The views of a scene show one set of named points, each view turned or mirrored, shifted and resized as a whole, with a little noise and some points left out.
In the rows, zero is written as 100.

Scene 1
View 1
q865: 112	104	95	113	122	100	84	73	119	100	77	106	95	100	99	108	105	124	97	91	114	95	123
q61: 115	102	108	106	120	102	95	82	114	101	88	108	105	104	99	108	109	116	97	95	116	99	117
q454: 110	106	131	92	109	124	112	112	102	121	117	120	114	124	112	109	118	86	95	94	114	106	111
q754: 94	102	116	100	112	114	106	121	98	96	108	109	120	112	99	99	109	100	88	111	117	120	108
q148: 119	94	104	111	124	76	92	59	117	74	71	92	111	82	76	101	102	134	98	111	115	102	112
q324: 89	107	82	119	121	109	81	101	110	90	82	105	103	106	97	99	100	122	92	103	115	111	122
q222: 132	93	137	96	117	88	112	68	112	95	94	103	119	95	88	109	115	111	99	103	114	98	104
q958: 107	102	92	115	121	100	88	81	116	94	78	104	101	99	96	104	104	125	95	100	116	101	120
q126: 97	94	123	102	113	92	114	108	95	70	99	97	135	94	77	89	105	109	89	134	116	126	97
q251: 100	110	94	112	118	123	84	101	112	120	95	116	93	121	118	107	109	107	94	81	115	98	128
q744: 67	111	75	120	118	123	78	131	99	92	92	107	103	114	104	91	98	117	87	109	117	123	122
q45: 99	99	108	106	117	100	99	99	105	87	92	102	115	101	91	99	107	115	91	113	116	114	111
q659: 119	108	110	102	118	121	92	88	117	129	98	117	94	122	119	117	115	102	99	74	115	88	126
q864: 121	95	114	106	121	87	96	68	113	88	80	101	109	92	87	105	108	123	97	102	115	100	113
q919: 104	93	102	112	122	81	95	77	109	67	77	93	116	85	76	96	102	131	94	120	116	112	108
View 2
q919: 90	104	69	98	106	125	115	117	74	110	82	81	114	71	105	101	55	105	118	118	123	86	128
q251: 112	110	127	101	75	100	100	99	131	75	124	98	91	78	91	112	105	98	90	98	95	110	85
q45: 90	100	89	100	98	115	106	100	97	104	96	101	109	78	117	100	71	95	107	100	116	88	120
q126: 74	86	74	102	112	116	107	93	83	118	84	112	118	82	141	97	58	91	112	87	126	74	136
q865: 112	113	95	94	87	115	104	112	98	91	103	78	104	71	83	109	82	104	105	122	108	104	99
q324: 94	110	101	105	88	121	124	113	108	88	104	96	93	76	104	105	80	106	112	103	110	99	115
q744: 82	107	113	121	86	123	143	108	129	82	106	116	83	83	125	104	86	106	113	78	109	99	120
q864: 106	105	81	87	99	111	91	108	78	107	92	78	119	71	94	105	66	97	105	123	115	93	108
q958: 106	109	100	96	87	112	104	107	104	91	105	90	102	74	95	107	83	101	102	110	107	102	103
q754: 85	92	102	102	95	103	102	85	110	100	102	119	107	83	133	100	83	89	100	79	115	85	117
q454: 100	86	115	92	91	83	70	70	115	95	115	120	117	85	123	105	96	79	80	79	106	91	94
q659: 118	102	118	91	78	92	78	88	118	85	119	95	106	77	87	111	101	90	84	106	97	105	81
q222: 103	90	80	79	107	93	63	84	77	118	93	93	134	76	109	102	70	82	91	112	115	80	104
q61: 105	104	95	92	91	106	92	103	98	96	101	87	110	74	95	107	79	98	99	113	109	96	102
View 3
q126: 115	125	86	114	73	135	73	81	141	107	72	88	97	76	91	110	68	118	74	124	115	107	100
q754: 93	113	99	123	100	145	82	67	143	113	100	86	96	94	93	91	79	114	68	96	119	101	93
q454: 80	100	89	129	128	160	83	83	152	114	118	91	96	92	103	92	89	111	55	59	129	93	81
q865: 106	128	103	99	124	128	112	108	126	132	110	91	87	116	88	97	122	111	103	82	95	118	112
q324: 104	123	114	111	105	130	105	73	126	125	106	81	87	119	82	82	104	112	97	102	98	119	113
q864: 116	132	87	98	110	128	100	124	128	125	93	94	90	95	96	116	107	113	97	93	99	117	108
q958: 108	129	103	103	114	127	107	101	126	129	103	89	86	110	89	97	114	111	100	90	97	118	112
q45: 107	122	94	110	99	134	92	86	135	119	93	89	92	96	90	99	90	114	85	103	108	112	105
q61: 104	124	96	106	121	136	102	108	132	126	107	90	89	104	94	102	108	112	89	80	102	114	103
q744: 92	118	130	124	96	135	100	33	128	119	109	78	91	124	74	65	93	112	87	111	104	114	109
q251: 85	110	115	120	136	142	108	76	132	126	129	86	87	121	88	77	114	107	85	65	109	110	97
q659: 81	110	101	115	147	146	106	102	138	130	132	92	87	113	100	90	116	110	79	49	112	105	94
q919: 127	140	90	94	85	121	95	107	127	121	77	90	90	93	88	114	97	114	103	121	94	122	119
q148: 129	141	86	89	99	118	103	128	120	127	82	92	86	93	91	119	110	113	109	109	90	124	119
View 4
q222: 92	126	70	112	130	98	102	113	76	67	91	83	113	99	104	117	63	66	90	134	113	122	126
q744: 97	92	115	88	102	93	90	102	118	141	115	80	90	115	110	89	111	93	91	92	95	74	94
q659: 61	137	116	79	138	95	110	113	115	75	77	104	91	100	117	78	78	97	72	118	94	73	109
q126: 117	93	68	116	100	97	86	105	79	117	120	67	110	107	101	126	83	61	104	114	116	121	112
q754: 97	98	85	99	113	87	99	114	99	107	116	80	97	117	118	110	77	75	100	109	108	88	109
q454: 74	113	82	93	135	81	114	127	99	79	107	94	93	120	130	106	53	80	97	118	112	72	113
q324: 96	110	114	94	110	103	88	99	107	121	96	82	98	97	102	89	108	89	81	104	93	95	103
q864: 96	128	93	107	120	111	91	98	85	85	79	82	112	85	89	103	92	75	75	126	101	127	118
q865: 82	140	118	90	126	113	93	97	102	87	68	91	105	80	94	79	103	93	65	122	90	106	112
q148: 108	129	96	114	110	119	81	89	80	96	76	75	119	76	77	101	108	76	74	126	98	142	118
q45: 102	109	89	104	110	100	91	106	91	108	103	79	105	100	101	106	91	76	92	114	104	108	109
q251: 72	124	116	84	128	94	104	112	114	95	90	97	89	107	117	82	88	96	78	109	95	71	104
q919: 115	115	90	113	103	117	81	90	82	112	93	70	117	84	83	106	108	73	83	120	102	137	115
View 5
q744: 102	94	126	92	100	76	101	109	105	100	118	122	107	93	108	84	110	100	76	79	81	100	102
q454: 115	82	109	100	88	77	75	110	82	112	111	109	89	107	110	100	124	115	68	128	85	95	112
q126: 99	107	93	90	87	80	115	120	91	106	124	101	103	97	97	111	123	104	107	110	81	101	116
q61: 105	94	96	107	103	87	92	101	93	108	92	109	89	111	101	97	105	110	88	108	89	102	96
q148: 96	111	76	104	105	95	116	104	97	108	89	100	97	111	89	108	101	108	120	103	89	106	94
q251: 112	83	116	105	104	82	77	98	96	108	95	119	92	107	110	86	106	110	67	100	88	99	94
q754: 106	93	109	94	90	77	95	114	91	107	120	111	98	98	105	99	122	107	81	110	82	98	112
q222: 108	97	82	105	93	87	93	108	81	114	98	98	87	113	97	112	116	114	97	133	88	101	107
q659: 115	81	108	110	102	84	71	97	89	112	89	114	85	114	108	91	106	117	66	114	90	99	95
q864: 102	101	86	107	103	91	99	103	92	109	90	103	92	111	97	104	104	110	102	111	89	103	96
q958: 103	96	99	106	106	89	98	101	100	107	91	112	95	108	100	94	101	108	92	98	89	103	92

Which points are out of place in each view (at most two, in the order of its rows)? Write - if all are in place.
view 1 => q222
view 2 => q251, q958
view 3 => -
view 4 => q659, q865
view 5 => q148

Scene 2
View 1
q227: 102	106	105	113	97	92	99	90	92	98	99	100	111	104	106	109	103	103	88	105	95	109	87
q941: 114	90	96	100	82	85	106	92	111	120	89	101	109	102	101	105	81	113	93	100	102	110	105
q73: 105	94	119	112	105	93	106	95	108	97	109	111	118	108	94	113	98	103	88	94	97	109	104
q383: 108	97	97	105	86	87	103	90	101	112	91	99	108	102	105	106	91	109	90	102	100	109	96
q277: 104	103	114	120	99	97	99	91	87	97	104	99	118	101	99	115	101	107	82	106	87	111	83
q117: 106	107	71	95	72	79	98	87	97	124	72	88	96	101	121	96	88	109	97	108	108	109	90
q143: 102	104	94	104	91	87	101	91	99	107	92	99	105	106	110	103	97	103	93	102	103	107	95
q849: 103	98	92	97	89	83	105	93	112	111	91	104	103	109	107	101	92	104	98	93	109	106	110
q158: 102	94	127	117	110	97	106	96	104	91	117	113	120	109	90	116	102	102	85	93	94	109	103
q614: 95	108	95	103	98	85	101	93	101	99	96	102	102	109	112	102	104	98	95	97	106	106	100
q310: 96	113	82	102	88	83	95	88	93	106	85	93	98	105	121	99	103	101	97	105	105	106	90
q193: 98	111	87	103	89	85	97	90	96	105	88	96	100	106	117	100	101	100	95	104	105	106	93
q701: 106	96	84	92	82	79	105	92	113	120	83	100	99	106	110	98	85	107	99	97	112	106	110
q793: 102	101	101	104	95	88	103	93	104	104	97	103	108	108	106	106	97	103	93	97	102	108	102
View 2
q193: 109	96	110	97	100	103	91	105	98	97	103	90	106	99	112	100	101	111	84	105	107	95	96
q158: 103	104	96	100	103	105	94	94	92	102	97	118	109	119	86	94	109	102	97	100	100	76	124
q849: 103	94	115	91	104	114	90	97	94	95	107	97	120	108	109	94	106	109	93	95	103	85	105
q143: 107	97	110	94	100	104	91	101	97	98	106	96	110	104	107	98	101	109	88	100	105	93	103
q277: 109	106	97	100	94	92	93	102	98	105	100	111	97	112	91	99	95	107	92	105	104	93	117
q701: 102	90	124	85	104	113	88	98	97	94	114	89	123	104	118	93	99	113	93	91	104	93	97
q227: 109	102	102	100	97	97	92	103	97	102	100	103	102	107	98	100	100	107	89	105	105	92	109
q73: 103	102	102	96	103	107	93	94	94	100	101	113	113	117	92	94	107	104	98	98	100	79	119
q117: 108	92	124	85	96	102	88	107	102	97	116	81	111	94	122	98	89	117	86	96	110	108	89
q793: 105	97	109	95	102	107	91	99	95	98	104	101	113	108	104	96	104	108	91	99	103	88	107
q310: 111	96	109	101	98	101	92	107	97	97	101	86	104	95	114	103	102	111	79	108	109	97	92
q614: 108	97	108	99	103	108	92	101	94	97	101	95	110	103	107	99	108	109	86	104	105	87	101
q941: 103	95	120	83	98	105	90	98	99	99	116	100	119	111	108	91	93	111	98	89	103	95	107
View 3
q310: 104	105	94	86	101	97	99	93	104	80	107	102	99	131	99	112	91	106	109	92	92	117	122
q614: 105	116	98	88	106	101	97	93	106	90	108	98	96	114	100	105	86	111	102	100	94	108	118
q158: 95	125	101	107	115	107	89	106	120	106	101	83	88	89	91	93	86	114	94	117	110	103	99
q117: 103	104	98	85	102	95	112	75	92	77	96	107	88	139	104	103	110	93	111	80	88	103	128
q277: 89	111	97	111	110	103	91	105	121	92	95	86	91	112	87	99	101	107	106	106	111	116	102
q793: 100	119	100	96	109	102	97	94	109	94	103	93	92	108	98	100	91	109	101	103	99	104	112
q73: 96	125	102	104	114	107	94	98	115	104	101	87	88	92	95	93	91	111	95	111	106	99	104
q227: 95	111	97	102	107	102	94	100	115	90	99	92	94	115	92	103	97	108	105	103	104	113	109
q941: 96	119	104	99	112	102	108	80	101	96	91	94	80	110	99	89	109	97	101	96	99	89	111
q383: 97	114	101	98	109	100	104	87	104	90	95	96	86	116	98	96	104	100	103	95	99	100	114
q701: 107	118	103	83	108	99	112	74	90	91	101	103	85	116	107	96	98	99	100	91	86	88	123
q849: 106	123	103	88	110	101	105	84	99	96	104	99	88	105	104	96	90	107	98	99	92	93	117
q143: 100	114	99	93	107	100	101	90	105	89	101	97	91	116	98	102	96	106	104	97	96	105	116
q193: 102	110	95	89	104	98	100	91	104	84	104	100	96	125	99	107	94	105	107	93	92	110	120
View 4
q117: 114	119	108	63	97	74	98	98	111	92	95	90	104	106	102	90	107	131	105	102	75	121	103
q227: 110	102	97	95	96	88	81	103	96	122	103	112	109	93	124	105	102	98	112	91	92	97	90
q383: 105	104	107	88	91	81	91	104	102	103	100	102	110	89	107	99	109	107	99	93	90	101	97
q701: 99	107	112	87	87	80	96	106	106	82	105	98	111	99	100	96	115	116	101	104	85	111	101
q277: 112	97	95	98	98	89	80	103	94	135	99	113	109	82	127	106	99	92	107	82	96	89	88
q310: 113	114	98	80	100	86	82	99	101	108	105	108	103	118	122	98	103	113	124	106	81	119	93
q614: 102	104	101	97	92	89	83	106	98	100	110	112	108	109	117	103	110	102	118	105	89	109	92
q193: 110	110	100	84	96	85	85	103	102	104	104	106	105	110	117	99	106	112	116	103	84	113	94
q73: 93	89	104	117	85	92	83	111	93	108	109	115	115	82	117	109	112	84	104	91	103	88	90
q849: 93	99	109	101	85	86	90	109	101	85	111	106	113	98	106	101	118	102	105	105	92	105	96
q143: 105	106	103	90	92	85	87	104	100	103	105	107	108	99	113	102	108	106	110	99	89	106	94
q793: 100	100	104	99	89	88	85	106	99	101	107	109	111	96	114	104	112	100	107	99	93	101	93
q941: 99	101	113	90	85	78	97	106	104	92	100	96	114	81	98	99	114	111	90	93	90	100	102
View 5
q73: 95	86	71	105	109	68	108	87	92	104	80	97	87	123	77	115	102	112	103	107	75	100	105
q158: 92	83	72	102	104	63	108	82	88	107	78	95	80	126	68	123	106	116	108	104	73	103	95
q941: 116	90	75	117	114	88	101	94	107	85	80	98	106	112	106	89	86	98	86	126	85	91	120
q614: 96	86	89	100	108	77	114	112	85	104	94	90	102	129	105	86	100	100	92	94	86	98	114
q277: 105	82	92	100	95	81	97	93	78	88	81	97	85	135	82	107	110	105	90	111	83	106	75
q701: 111	93	78	115	119	87	111	108	106	93	89	92	115	113	122	74	82	93	86	113	89	88	138
q849: 101	89	75	109	117	75	114	102	100	103	88	92	105	117	106	88	90	102	95	104	85	92	130
q143: 105	87	88	105	107	84	108	107	87	93	89	92	103	127	106	85	97	99	88	105	88	99	110
q193: 104	87	96	101	104	86	109	117	83	95	95	90	108	132	115	76	98	94	84	98	94	99	110
q383: 112	88	85	110	109	86	101	100	94	86	83	97	103	122	105	87	93	99	86	118	88	97	108
q227: 102	84	94	99	98	81	102	102	79	92	87	95	95	134	93	97	105	102	89	105	86	104	90

Which points are out of place in each view (at most two, in the order of its rows)? Write - if all are in place.
view 1 => q849, q310
view 2 => -
view 3 => q793, q941
view 4 => q701
view 5 => -

Scene 3
View 1
q40: 103	109	115	109	111	83	97	108	95	100	103	96	110	106	111	117	96	94	85	116	92	108	101
q591: 99	99	109	99	100	105	97	88	108	79	100	99	95	96	117	107	90	90	79	125	97	104	102
q445: 104	100	110	104	113	90	94	92	102	95	100	92	110	102	109	116	92	99	83	113	102	110	100
q671: 106	95	108	100	114	95	91	84	105	89	99	91	109	97	110	112	90	98	81	113	106	109	100
q883: 97	109	114	110	102	92	103	105	102	91	102	98	101	108	114	115	94	92	83	121	90	106	101
q903: 101	107	114	103	103	95	97	102	99	87	103	102	101	97	117	109	93	85	81	124	89	102	104
q507: 103	102	113	104	111	91	95	97	100	92	101	96	107	99	112	112	93	94	83	118	97	107	102
q674: 106	99	111	101	115	90	91	92	99	94	101	95	111	97	111	113	93	94	83	115	101	107	101
q646: 99	113	116	108	103	89	101	112	95	94	104	103	103	103	115	113	96	86	84	123	83	103	104
q357: 106	98	110	101	114	91	91	90	101	92	100	92	110	97	110	112	91	97	82	114	103	108	101
q441: 102	102	112	100	107	96	94	96	101	87	102	99	103	95	114	109	92	89	81	121	95	104	103
q369: 103	96	109	101	109	98	95	85	107	85	99	93	104	99	111	111	91	97	81	117	105	108	100
q894: 102	110	116	108	107	87	98	107	96	95	103	99	107	104	113	114	96	91	84	119	89	105	102
q834: 101	96	107	99	103	105	97	82	111	79	98	95	97	97	114	108	89	95	78	122	104	106	100
q931: 107	94	109	97	116	97	88	84	102	88	100	94	109	91	111	108	91	93	80	116	105	106	102
q511: 105	91	106	95	112	103	90	76	110	82	97	93	104	91	112	107	89	97	80	117	109	107	100
q911: 107	98	110	98	116	93	87	90	98	92	101	95	111	91	110	109	91	92	82	115	102	106	103
View 2
q931: 90	108	112	107	98	100	103	103	99	112	100	97	91	108	106	102	95	90	103	93	93	100	108
q894: 91	99	107	98	97	91	97	91	100	112	100	102	102	101	100	99	96	99	96	98	85	87	97
q671: 89	106	114	106	100	101	106	98	100	113	101	97	87	107	108	105	96	90	102	97	93	99	106
q357: 90	104	112	103	99	98	105	97	100	114	101	98	90	105	107	103	96	93	100	96	90	94	106
q441: 92	103	110	105	97	96	98	97	98	109	98	100	101	103	101	100	93	94	101	96	90	98	98
q507: 91	101	110	102	98	96	100	93	100	113	101	100	96	103	103	102	96	95	99	97	89	93	100
q674: 90	104	111	102	99	96	104	96	100	114	102	98	92	105	106	102	96	94	99	95	89	93	105
q445: 90	102	113	102	100	99	105	93	100	115	102	99	88	104	107	105	96	93	100	99	90	93	103
q511: 91	110	116	111	99	105	106	104	97	110	99	96	90	107	108	104	94	86	106	94	96	108	106
q646: 93	96	107	98	98	91	94	87	100	110	98	104	108	98	97	99	95	100	96	101	86	88	90
q911: 91	106	110	105	96	97	103	102	100	113	101	97	93	106	105	100	95	93	100	93	89	94	108
q834: 93	107	117	111	100	105	102	99	97	107	97	100	95	105	105	105	92	87	106	99	98	110	96
q40: 90	97	108	95	99	92	100	87	101	115	102	102	96	101	102	102	97	99	95	100	84	83	97
q369: 90	105	115	107	100	102	104	97	98	111	99	99	91	105	107	104	95	89	102	98	94	102	100
q903: 93	101	109	103	97	95	95	94	99	108	97	103	107	101	98	99	93	96	99	97	89	96	93
View 3
q883: 78	100	107	96	97	98	102	109	92	96	83	109	90	86	75	90	117	107	78	117	95	102	80
q911: 88	101	99	100	91	96	95	111	93	103	91	105	103	99	94	86	104	99	98	113	101	101	75
q591: 85	106	97	102	87	98	95	99	94	92	91	119	99	81	86	78	108	104	91	113	85	104	84
q445: 84	100	101	98	100	99	98	117	91	100	87	107	106	93	90	92	109	103	90	116	103	108	75
q674: 85	100	101	98	95	97	98	114	92	102	88	105	103	97	91	89	107	101	94	115	103	103	75
q40: 80	96	109	94	100	96	103	116	92	103	82	101	92	96	78	94	117	104	81	118	105	100	74
q507: 83	100	102	98	95	97	99	111	92	100	87	107	98	93	85	89	110	103	89	115	99	102	77
q931: 89	105	94	103	91	97	93	111	93	100	93	112	111	92	99	84	101	100	102	112	96	107	78
q894: 80	98	108	94	97	96	102	110	91	100	83	103	89	93	77	90	117	104	81	118	100	98	76
q671: 87	103	97	101	97	98	96	115	92	100	90	111	112	93	96	89	105	102	97	114	100	109	77
q441: 84	102	101	100	89	96	97	105	93	98	89	109	96	91	86	83	108	102	91	114	93	99	79
q357: 86	101	99	99	96	97	97	115	92	101	88	107	105	96	93	90	106	102	95	115	102	105	76
q511: 90	107	92	104	91	98	93	109	93	96	95	117	114	88	100	83	100	101	103	111	93	111	80
q369: 85	104	96	101	94	98	96	112	92	96	90	115	108	87	92	87	106	104	95	114	95	110	80
q903: 81	102	103	97	88	95	98	101	93	97	86	107	88	89	79	82	112	103	85	114	91	95	80
View 4
q357: 100	99	94	109	107	91	116	101	100	97	102	104	92	101	111	110	92	101	103	99	103	96	114
q883: 102	114	102	110	102	91	107	94	93	87	121	110	94	108	104	113	84	93	95	90	98	101	102
q671: 100	98	88	110	103	93	115	102	103	97	95	103	92	101	112	111	90	101	103	98	104	94	115
q511: 94	98	82	110	97	100	109	103	108	90	84	102	95	98	118	105	87	103	100	98	105	92	117
q903: 95	111	104	107	102	97	103	96	94	83	119	110	96	100	110	99	86	98	94	94	97	101	103
q931: 96	97	90	107	103	96	113	103	102	94	95	103	93	97	115	102	91	104	102	101	104	95	117
q591: 92	109	90	110	93	102	98	97	101	79	99	107	98	101	115	101	81	98	93	92	101	96	106
q369: 98	103	87	111	100	95	110	100	103	91	96	104	93	102	113	109	86	99	100	95	103	94	113
q441: 96	106	97	108	101	96	107	98	96	86	109	107	96	100	112	101	87	100	96	96	100	98	109
q911: 96	96	94	106	109	94	117	104	102	96	100	103	92	95	114	100	95	106	104	103	103	95	117
q646: 99	115	110	107	106	91	106	93	88	86	130	111	94	104	104	105	85	94	94	92	96	104	100
q834: 94	106	84	112	92	101	102	99	105	83	90	105	97	101	116	106	82	99	96	93	103	93	110
q40: 103	106	105	108	112	86	118	98	91	97	122	107	91	103	104	111	93	98	102	98	99	101	108
q894: 102	111	108	108	108	89	112	96	90	91	125	109	92	105	104	111	89	96	99	95	97	101	104
q507: 100	105	99	108	105	92	112	99	97	93	111	107	93	101	109	107	89	99	100	97	100	99	108
View 5
q40: 103	78	111	102	97	76	118	105	117	99	103	106	108	101	108	103	90	71	104	110	97	102	109
q507: 98	85	107	95	108	85	118	100	109	104	101	105	107	105	99	107	93	77	101	100	98	103	102
q369: 96	89	103	98	114	94	121	94	108	112	97	105	109	111	90	107	93	81	99	90	100	107	88
q671: 94	87	103	99	111	94	118	99	109	118	97	100	112	108	92	112	96	81	97	92	102	110	90
q646: 106	83	111	91	105	75	123	101	109	83	105	112	98	102	108	98	89	73	107	108	91	93	113
q883: 105	83	109	98	106	79	124	95	111	91	103	114	100	108	103	96	87	72	106	104	94	96	102
q674: 96	85	107	97	107	88	115	103	111	112	99	99	112	103	98	112	95	80	99	99	101	107	101
q445: 96	82	106	104	104	88	117	100	115	114	99	103	112	107	97	108	93	77	100	99	101	107	96
q357: 93	85	106	101	107	91	115	102	111	120	98	99	116	106	95	113	96	79	98	96	103	111	95
q511: 92	92	100	92	121	101	119	92	101	118	95	100	108	111	84	112	97	88	95	82	102	111	84
q834: 97	92	100	92	122	97	125	86	101	107	97	108	103	114	85	103	93	85	98	84	97	104	83
q441: 99	88	107	89	114	88	120	98	102	99	100	105	102	105	97	106	93	80	102	95	95	100	101
q894: 103	82	111	97	102	77	120	102	113	94	103	108	104	102	107	102	90	73	105	108	94	98	109
q591: 100	92	102	87	123	95	127	89	97	96	99	109	98	112	90	102	91	84	102	85	94	99	91
q911: 94	88	107	92	111	92	114	104	105	113	98	96	112	102	96	116	97	84	97	95	100	108	102

Which points are out of place in each view (at most two, in the order of its rows)? Write - if all are in place.
view 1 => -
view 2 => q894
view 3 => q931
view 4 => q911, q40
view 5 => q357

Scene 4
View 1
q95: 109	106	106	108	75	83	99	117	95	101	98	96	97	97	109	90	94	100	93	102	90	102	92
q600: 107	99	98	102	96	82	97	112	106	96	95	96	98	94	108	101	98	101	98	96	97	108	93
q694: 96	102	107	98	91	79	92	108	107	99	93	97	91	88	109	95	96	96	96	97	93	106	92
q393: 106	97	94	100	96	84	98	110	112	97	96	100	97	94	105	103	99	100	99	98	97	105	94
q875: 106	99	99	101	94	81	96	112	107	96	95	97	97	93	107	100	98	101	97	98	97	106	93
q841: 108	100	106	102	106	78	93	116	102	87	89	93	102	93	113	99	96	104	96	93	105	122	90
q495: 99	99	100	96	97	81	94	107	111	98	94	100	93	89	107	100	97	98	98	96	95	105	94
q678: 117	102	95	109	83	87	103	117	101	98	99	98	101	100	105	99	98	103	98	102	96	103	95
q524: 120	99	94	109	89	86	103	118	101	94	97	96	104	101	106	100	98	105	98	101	100	107	94
q997: 97	105	128	100	107	68	83	119	92	84	81	87	97	86	125	89	90	100	88	90	104	134	84
q933: 123	101	81	114	62	97	113	114	104	109	109	104	100	105	95	98	101	102	100	109	85	81	98
q731: 86	108	115	98	71	79	89	105	101	108	97	98	82	84	111	84	93	90	91	100	82	94	91
View 2
q997: 120	70	110	86	80	130	79	108	88	88	150	99	127	101	85	128	151	65	114	92	113	154	89
q524: 108	70	99	101	109	100	95	117	92	100	122	98	110	106	112	103	98	94	113	102	119	133	102
q731: 108	94	130	96	69	127	119	122	68	117	130	91	134	103	115	126	122	73	117	119	132	105	105
q393: 102	81	101	95	97	102	98	109	89	105	111	102	117	95	109	106	111	87	109	106	117	116	92
q933: 103	78	108	112	112	91	121	133	81	119	109	92	108	115	137	96	67	107	114	119	132	107	117
q495: 101	86	105	94	89	108	99	107	86	106	114	101	122	92	106	112	118	82	112	106	118	113	90
q694: 106	84	111	96	86	115	103	115	82	107	124	96	125	100	108	116	118	81	113	107	122	119	98
q600: 105	78	101	96	97	105	94	111	90	103	119	100	117	98	108	109	114	87	110	103	118	123	94
q875: 105	79	104	96	96	107	98	112	87	104	118	100	118	98	108	109	112	87	111	104	118	122	94
View 3
q694: 118	96	109	99	114	81	116	120	111	81	103	117	115	85	90	85	90	98	103	105	109	85	110
q95: 120	91	103	100	113	88	119	112	105	104	102	112	101	88	104	93	93	98	114	107	129	89	119
q393: 110	101	109	98	102	87	105	120	103	87	106	114	113	89	93	75	95	92	98	114	93	107	103
q731: 122	94	120	100	114	81	132	142	117	77	95	104	119	91	91	98	73	108	98	86	135	61	120
q678: 114	97	101	98	102	93	108	108	97	110	106	111	100	90	106	81	103	91	112	118	112	108	113
q841: 120	92	91	103	127	75	98	96	109	80	110	140	114	76	83	78	105	91	111	120	83	99	101
q997: 134	79	87	109	157	56	106	89	123	60	107	157	121	67	69	93	99	100	119	111	90	67	109
q933: 104	104	114	91	74	114	119	126	86	136	101	80	88	104	128	82	97	89	106	115	138	120	117
q875: 114	100	105	98	109	86	108	116	105	87	106	117	112	86	92	79	97	93	102	113	99	101	106
q524: 114	96	96	98	107	91	104	101	97	108	107	118	101	86	103	78	105	87	113	124	102	114	107
q600: 114	98	104	100	109	85	105	113	105	88	106	120	112	86	92	78	97	92	102	115	97	104	105
q495: 113	104	111	99	106	83	109	124	109	77	104	117	119	89	88	77	91	95	95	108	93	96	102
View 4
q678: 99	107	88	84	110	114	109	125	113	98	95	95	91	103	96	83	86	96	116	89	94	105	75
q841: 70	117	87	80	107	97	149	115	90	112	101	70	92	85	98	65	87	102	98	97	83	126	46
q393: 95	103	81	85	103	108	117	120	113	109	93	78	95	93	94	75	114	94	106	105	86	114	58
q731: 108	73	92	93	122	82	65	153	108	117	78	86	115	77	73	95	83	132	79	124	86	152	35
q95: 98	98	91	87	117	104	96	139	108	101	91	97	99	96	89	90	68	112	105	93	94	123	66
q933: 127	93	84	89	109	131	68	135	138	85	87	116	91	122	93	101	93	88	132	85	102	86	101
q495: 98	95	82	88	106	102	107	126	113	109	91	78	98	89	91	79	110	103	99	110	87	122	51
View 5
q731: 109	115	62	109	127	113	97	99	81	97	117	129	87	88	90	114	94	83	100	115	101	112	120
q678: 116	87	96	109	96	105	100	100	96	105	108	112	98	96	97	89	107	94	111	107	86	91	109
q495: 108	100	97	98	118	105	111	104	92	102	102	113	88	97	99	104	92	86	94	111	82	98	110
q841: 110	92	112	93	117	98	94	113	100	104	101	112	78	111	102	96	108	82	86	116	88	78	107
q95: 116	96	81	112	105	109	91	101	92	103	116	120	91	96	92	96	108	90	110	112	97	95	115
q524: 116	84	105	106	96	103	98	103	100	106	105	110	94	100	99	87	109	93	107	108	85	85	108
q600: 111	93	101	99	111	103	104	105	95	103	102	111	90	101	100	96	100	88	97	111	84	91	109
q875: 110	95	98	100	110	103	105	104	95	103	103	112	90	99	99	98	99	89	98	111	83	93	109
q393: 108	93	101	99	110	104	111	102	95	103	101	109	92	98	100	97	96	90	99	108	80	96	108
q997: 109	104	102	89	136	100	76	122	97	100	107	122	60	120	101	104	116	69	73	128	105	71	111
q694: 109	101	87	102	118	107	101	104	91	101	108	118	87	98	96	103	99	86	97	113	92	98	113

Which points are out of place in each view (at most two, in the order of its rows)? Write - if all are in place.
view 1 => q694
view 2 => -
view 3 => -
view 4 => q731, q495
view 5 => -
